The views of a scene show one set of named points, each view turned or mirrored, and shifted as a whole, with a little noise and some points left out.

Scene 1
View 1
j601: [ -8 -17 -16  -8 -11   8  -6   0   9 -14 -18 -56   5  12  14  -8 -27  -2
  -3 -14  -6 -14 -12]
j793: [  8   0  -9  13   3  14 -21  32  16 -28 -19 -11   8   6  -6 -13   2 -11
  16   9 -12 -30 -16]
j447: [ -3 -16 -10 -16 -15  20  -9  10   8  -5 -20 -31  -5  10  16   8 -19   3
   0 -15 -19  -8 -16]
j352: [  1   4  -4  15  -1   2 -10  24   1 -28 -15  -9  -2   5   6  -2  12 -10
  12  -3 -17 -20 -13]
j559: [ -6 -10  -4  -7 -18  -3  -1   2  -5 -11 -13 -41  -6  12  21  17  -5  -1
  -4 -25 -17   2  -4]
j288: [ 16  -2   1  -5  -9  23 -22  36  13  -8 -20   3  -6  12   3  22  13  -1
  14  -4 -28  -6  -9]
j798: [  0  -6  -2  -5 -14  10  -7  16  -2 -10 -17 -13 -12   9  17  21   6   0
   3 -17 -26  -1  -9]
j518: [  5  -5  -8   1  -2  18 -19  26  19 -18 -16 -22   2  12   3  -2  -5  -5
   8   0 -15 -17 -12]
j906: [  0  -8  -3   4 -19  -9  -3   4 -15 -14 -19 -30   5   6  10  12   1  -4
   6 -17 -13  -8  -7]
j30: [  3   4   0   3  -2   6 -13  27  15 -21  -7 -19 -14  17  14  17  15  -4
   2 -13 -25   2   0]
j521: [  8 -11   1 -11 -22   6 -11  13  -3  -3 -18 -23  -1  14  11  31   2   3
   3 -21 -23   5  -2]
j810: [ -4   4   0   4  -6   9  -6  23   1 -20 -11  -1 -25   8  22  18  18  -4
   3 -15 -31  -3 -10]
j342: [ -9 -19 -15 -17 -16  18  -5   1   9  -7 -20 -48  -3  10  20  -3 -30   1
  -5 -16 -13 -11 -17]
j995: [ 10  -9   1  -7 -21   7 -12  16  -3  -4 -19 -19   3  13   7  28   4   1
   6 -18 -22   1  -4]
j827: [ 19 -14  -3  -6 -20   6 -21  17   2  -4 -25 -30  25  12 -10  18  -7   0
  13  -7 -10 -10  -3]
View 2
j30: [-15 -29  35 -16 -16 -37   2 -24  10  -5   8  13  11  -2  13  -6  32 -27
   0   0  28 -15   7]
j447: [ -8  -4  13 -11  -8 -20   4  -3   7 -18  10   4  -4 -20  28  -2  11 -23
 -15  -8  17 -16  15]
j798: [-12 -17  38 -16 -14 -26   3 -18   6  -5   4   5   7  -7  19   1  15 -25
 -16  -7  20  -3  10]
j995: [-15  -7  31 -13 -10 -22   1  -3  11 -10  -2   5  10   0  14  -2  14 -27
 -23  -1   7  -3   4]
j521: [-14  -8  35 -14 -10 -25   3  -5  12 -10   1   7  13   2  13  -3  15 -31
 -22  -2   8  -4   5]
j559: [-14 -20  18  -7   8 -24   5  -5   8  -7   5   9   9  -5  13 -12   7 -24
 -27 -13  24 -12   8]
j810: [-11 -31  48 -20 -19 -34   6 -34   3   1   6   6   7  -8  20   2  21 -24
  -7 -11  30  -2  10]
j793: [ -7 -26   9 -18 -35 -18 -12 -21   8   3 -10  -1 -14 -27  22   6  47  -2
   9  19  27 -18   2]
j352: [-11 -37  24 -16 -23 -23  -7 -26   4  10  -9   1  -4 -17  17   2  33  -6
  -5   6  32  -8   1]
j518: [ -8 -17  13 -15 -24 -23  -6 -13  10  -7  -1   4  -8 -21  22   0  36 -14
   2  10  23 -19   7]
j601: [-10 -12 -12  -4   5 -14  -1   5   9 -14   5   6  -8 -25  22 -13  12 -12
 -19  -5  25 -28   9]
j827: [-14  -2  13 -11 -19 -14 -10   9  17  -9 -14   2   5  -5  12   0  28 -18
 -17  18   0  -9  -3]
j906: [-13 -24  19  -9  -2 -17  -4  -7   8   4  -9   2   6  -7  11  -6  11 -12
 -29  -3  20  -2   0]
j288: [-10 -10  46 -24 -39 -29  -1 -22  10  -8   0   3   4  -8  21  11  37 -27
   3  10  10  -5   7]
View 3
j352: [-15  -6   8 -16 -11   0  23  19 -12  -2   9  14 -13   3 -11  10   5   5
  -8   6   3  -2 -14]
j798: [ 12 -10  17 -12   7   6  27   8  -5   0  -1   3 -12  -1 -17  -7  14   6
 -26  -1  -3  -4   6]
j827: [ 12  -5  -8  10  15   0  37  34  -7 -17   1  -7  -3 -11 -17  19  11   0
 -24   3   2  23  -1]
j447: [ 21 -25  -8   2  15  -5  29  14 -13   7   0  -6 -11  -4 -22  -5   4  -9
 -23 -10   0  -6   3]
j30: [  7  -1  16  -8   3  10  15  14  -2 -10  -9  12 -18   9 -20 -12   7   8
 -17   5  -3  -9 -13]
j288: [ 11  -5  23  -9  -5  -1  36  10  -1 -14   0   9 -31   5 -29  -6  13   7
 -19   4  12  23  -7]
j601: [ 13 -26 -29   9  19  -5  19  28 -20   9   3  -6   1  -6 -15   6  -4 -15
 -16  -9  -6 -18  -5]
j518: [  2 -14  -5  -2  -2  -6  26  24 -11  -6   4   7 -19   4 -23   3   0  -6
  -9   0   8   7 -18]
j906: [  0  -7   1  -6  10   6  25  21 -12   2   4  -2   7  -8  -4  14  12   4
 -24   3 -10  -8   7]
j559: [ 13 -12   0  -2  20  10  18  15 -10   5  -5  -4   4  -5 -10  -3  10   2
 -29  -1 -13 -20   8]
j342: [ 21 -32 -23   6  21  -6  25  20 -20  14   2 -10  -4  -6 -19  -1  -2 -17
 -21 -13  -4 -16   3]
j521: [ 21  -6  12  -1  17   9  29  15  -3  -7  -7  -5  -5  -7 -17  -3  16   6
 -33   1  -5   3  10]
j793: [-14 -10  -6  -7 -15 -11  28  28 -14  -8  13  15 -22   5 -20  14  -2  -5
   1   6  13  13 -27]
j995: [ 18  -7  10  -1  16   7  32  16  -5  -6  -5  -5  -4  -7 -16   2  16   6
 -32   0  -4   6  10]
j810: [  3  -7  28 -22  -5   6  21   0  -5   1  -1  13 -19   7 -16 -13  14  10
 -20   2  -1 -10   0]
View 4
j810: [ 17  42 -22 -11 -10  -8  18  -2   2  10  15   0  -3   7   8   1 -15   2
  -8 -13   2  19  46]
j827: [ 10   9  10   3   7 -20  24   1   8  -7  25   7  22  19  -5 -12 -46   8
   9 -14 -27  15   6]
j30: [ 15  36 -14  -6 -11 -12  12   1  11   4  24   6  -5  12  -5   0 -17 -10
 -10 -15 -10  24  30]
j995: [ 10  19  -8  -1  -1  -8  22   4  -1  -7  24   3  22  18  -3 -11 -33  15
   2 -15 -10  17  29]
j906: [ 10  18  -1  -4  -5 -13  17 -11  -9   6  22  15  26  15   2  -2 -40   2
   5  -5   3  17  24]
j798: [ 13  30 -16  -5  -7  -8  21   1   0  -1  19   4  15   8   1  -4 -25   9
  -1 -15  -3  19  38]
j601: [ 12  15   3   3 -13 -18  15  -9   0 -11  23  40  44 -17 -12   1 -37 -11
  13 -17  -8  29  19]
j288: [ 19  34 -13  -6   2 -20  31   7  17   3  12 -10 -10   6   7  -6 -23   9
  -1 -23 -26  15  32]
j518: [ 20  29   0  -5  -5 -27  25  -4  16   4  13  16   5 -12   1   2 -30 -11
   8 -20 -22  21  20]
j447: [ 15  23 -10   1  -8 -14  25   1   2 -14  19  20  33 -13  -7  -4 -28   6
  10 -23 -12  24  33]
j521: [ 10  21 -11   0  -2  -6  20   7  -1  -9  26   0  22  20  -7 -10 -29  14
   0 -16 -10  19  31]
j559: [  9  21 -11   0 -12  -5  11  -4  -9  -6  29  20  34  11 -10  -3 -30   1
   0 -11   4  24  31]
j793: [ 23  31   8 -10   0 -37  27 -13  21  18   5  16  -8 -15  13   6 -36 -18
   9 -16 -24  16  13]
j342: [ 12  17  -7   2 -13 -15  21  -4  -2 -18  20  35  47 -23 -11  -1 -32  -2
  15 -22  -8  28  29]
j352: [ 19  33  -2 -12  -5 -24  20 -15   6  21  11  11  -4   2  13   5 -32 -11
   2  -8  -5  16  23]
View 5
j827: [  3  -4  -6  -5 -10   2 -10  13 -21 -16  12  29   2   1  13   9   7 -21
  23 -10   1 -26 -16]
j342: [-15 -10 -19  -4 -13  -4 -32  16   6  -4   7  16  31  -5  22  -5  16 -31
  16  -5  21   1  12]
j518: [ -2   7 -11  14 -15  17 -23  12 -12   8  -1  25  11  -1  12  -1   9  -3
  25 -16   1 -14   1]
j559: [ -8 -15 -20   2 -25  -9 -17   4  16 -13   7  20  22  -5  25   3  -3 -16
   5   2   0 -18   9]
j995: [ -4 -12 -10   2 -16  -9 -10  11   1 -16   4  28   5  -2  23  10   3 -10
   0  -8   3 -29  -6]
j30: [ -2   1 -25  22 -28   9 -17   8  10   1  -3  27  11   1  15   4  -3  14
   7 -13 -10 -31   4]
j793: [  4  13   1  15 -12  28 -23   5 -25  14  -6  27   2  -1   8  -3   7   0
  36 -18  -6 -11  -3]
j352: [  2   4   1  18 -20  18 -18  -7  -8   9 -10  26   4  -5  17  -2  -7   7
  21 -10 -15 -13   7]
j601: [-10  -7 -19  -5 -16   3 -30  11   2  -3  11  15  33  -4  16  -7  10 -34
  28  -1  11   1  12]
j906: [ -2 -14  -3  -1 -20  -3 -13  -6   2 -11   2  24  11  -6  26   3  -9 -16
  13   4  -9 -16   5]
j521: [ -5 -12 -15   4 -18 -10  -9  13   4 -17   5  28   7  -1  24  11   3  -8
  -3  -8   3 -31  -5]
j447: [-12  -7 -14   3 -12  -3 -25  18   3  -5   3  21  19  -4  24   0  15 -17
   7 -11  18 -10   5]
j810: [ -5  -2  -7  29 -24   7 -17   0  11   8 -18  29   3  -4  27   3  -4  24
  -7 -13  -7 -24  10]
j798: [ -7  -8 -10  12 -19  -4 -15   7   8  -5  -6  27   8  -4  27   6   2   3
  -5  -9   2 -24   3]
j288: [ -1   5  -6  22 -13   9 -13  16 -11   2 -11  34  -7   1  18   9  10  18
   1 -25   3 -34 -10]
View 6
j447: [ 25 -16 -23   1   3  20  22  10  -1 -22   1  14   0 -13   5   4  20   2
   0  -7   4  26   7]
j352: [  1 -18  14   7  11   0   0  24  -6 -28 -15  13   7   1  11  10   6   6
  24 -16  13  15  11]
j601: [ 23 -18 -15 -11 -12  19  27  17  20 -22 -12  23  -8 -19   7  -2  27  11
  -2  -8  -1  11  11]
j559: [ 24  -3 -22   0  -8  12   8  17  -3   1   1  25   1 -21   8  -1  19  -1
   8 -14   9   9   7]
j518: [  2 -23   2   2   9   9  11  14   1 -41  -7  13   4   2  11   7  17   5
  11   1   6  21   9]
j798: [ 18  -7 -17   9  10  11   2  14 -18 -11   4  14   9  -9   7   8  12  -6
  14 -14  14  23   6]
j810: [  9 -18  -6  14   9   1  -3  17 -30 -10   1  10  25  -9   5  10   3  -1
  24 -15  18  23   4]
j995: [ 19   4 -23   8  12  14   1  11  -9 -11   7  17  -8  -5  13   6  18 -13
   6 -11  12  18   8]
j342: [ 31 -19 -25  -8  -8  24  32  14  12 -21  -7  19  -4 -23   3   0  25   9
  -6  -8  -1  22  10]
j906: [ 19   2  -9   3   4   8   2  23   0  -6  -9  21 -10 -10  13   5  14  -3
  12 -24  11   7  12]
j793: [ -6 -28  21   4  17   4   8  21   7 -52 -19  11   0  10  12  12  11   8
  18  -4   6  20  12]
j827: [ 10   5 -11   4  17  17   2  12   9 -31   0  19 -25   7  20   7  24 -14
   1  -2   6  13  14]

Which points are out of place in each view (at most two, in the order of its rows)? Write none if all are in place.
view 1 -> j995
view 2 -> none
view 3 -> none
view 4 -> j827
view 5 -> j793, j810
view 6 -> none
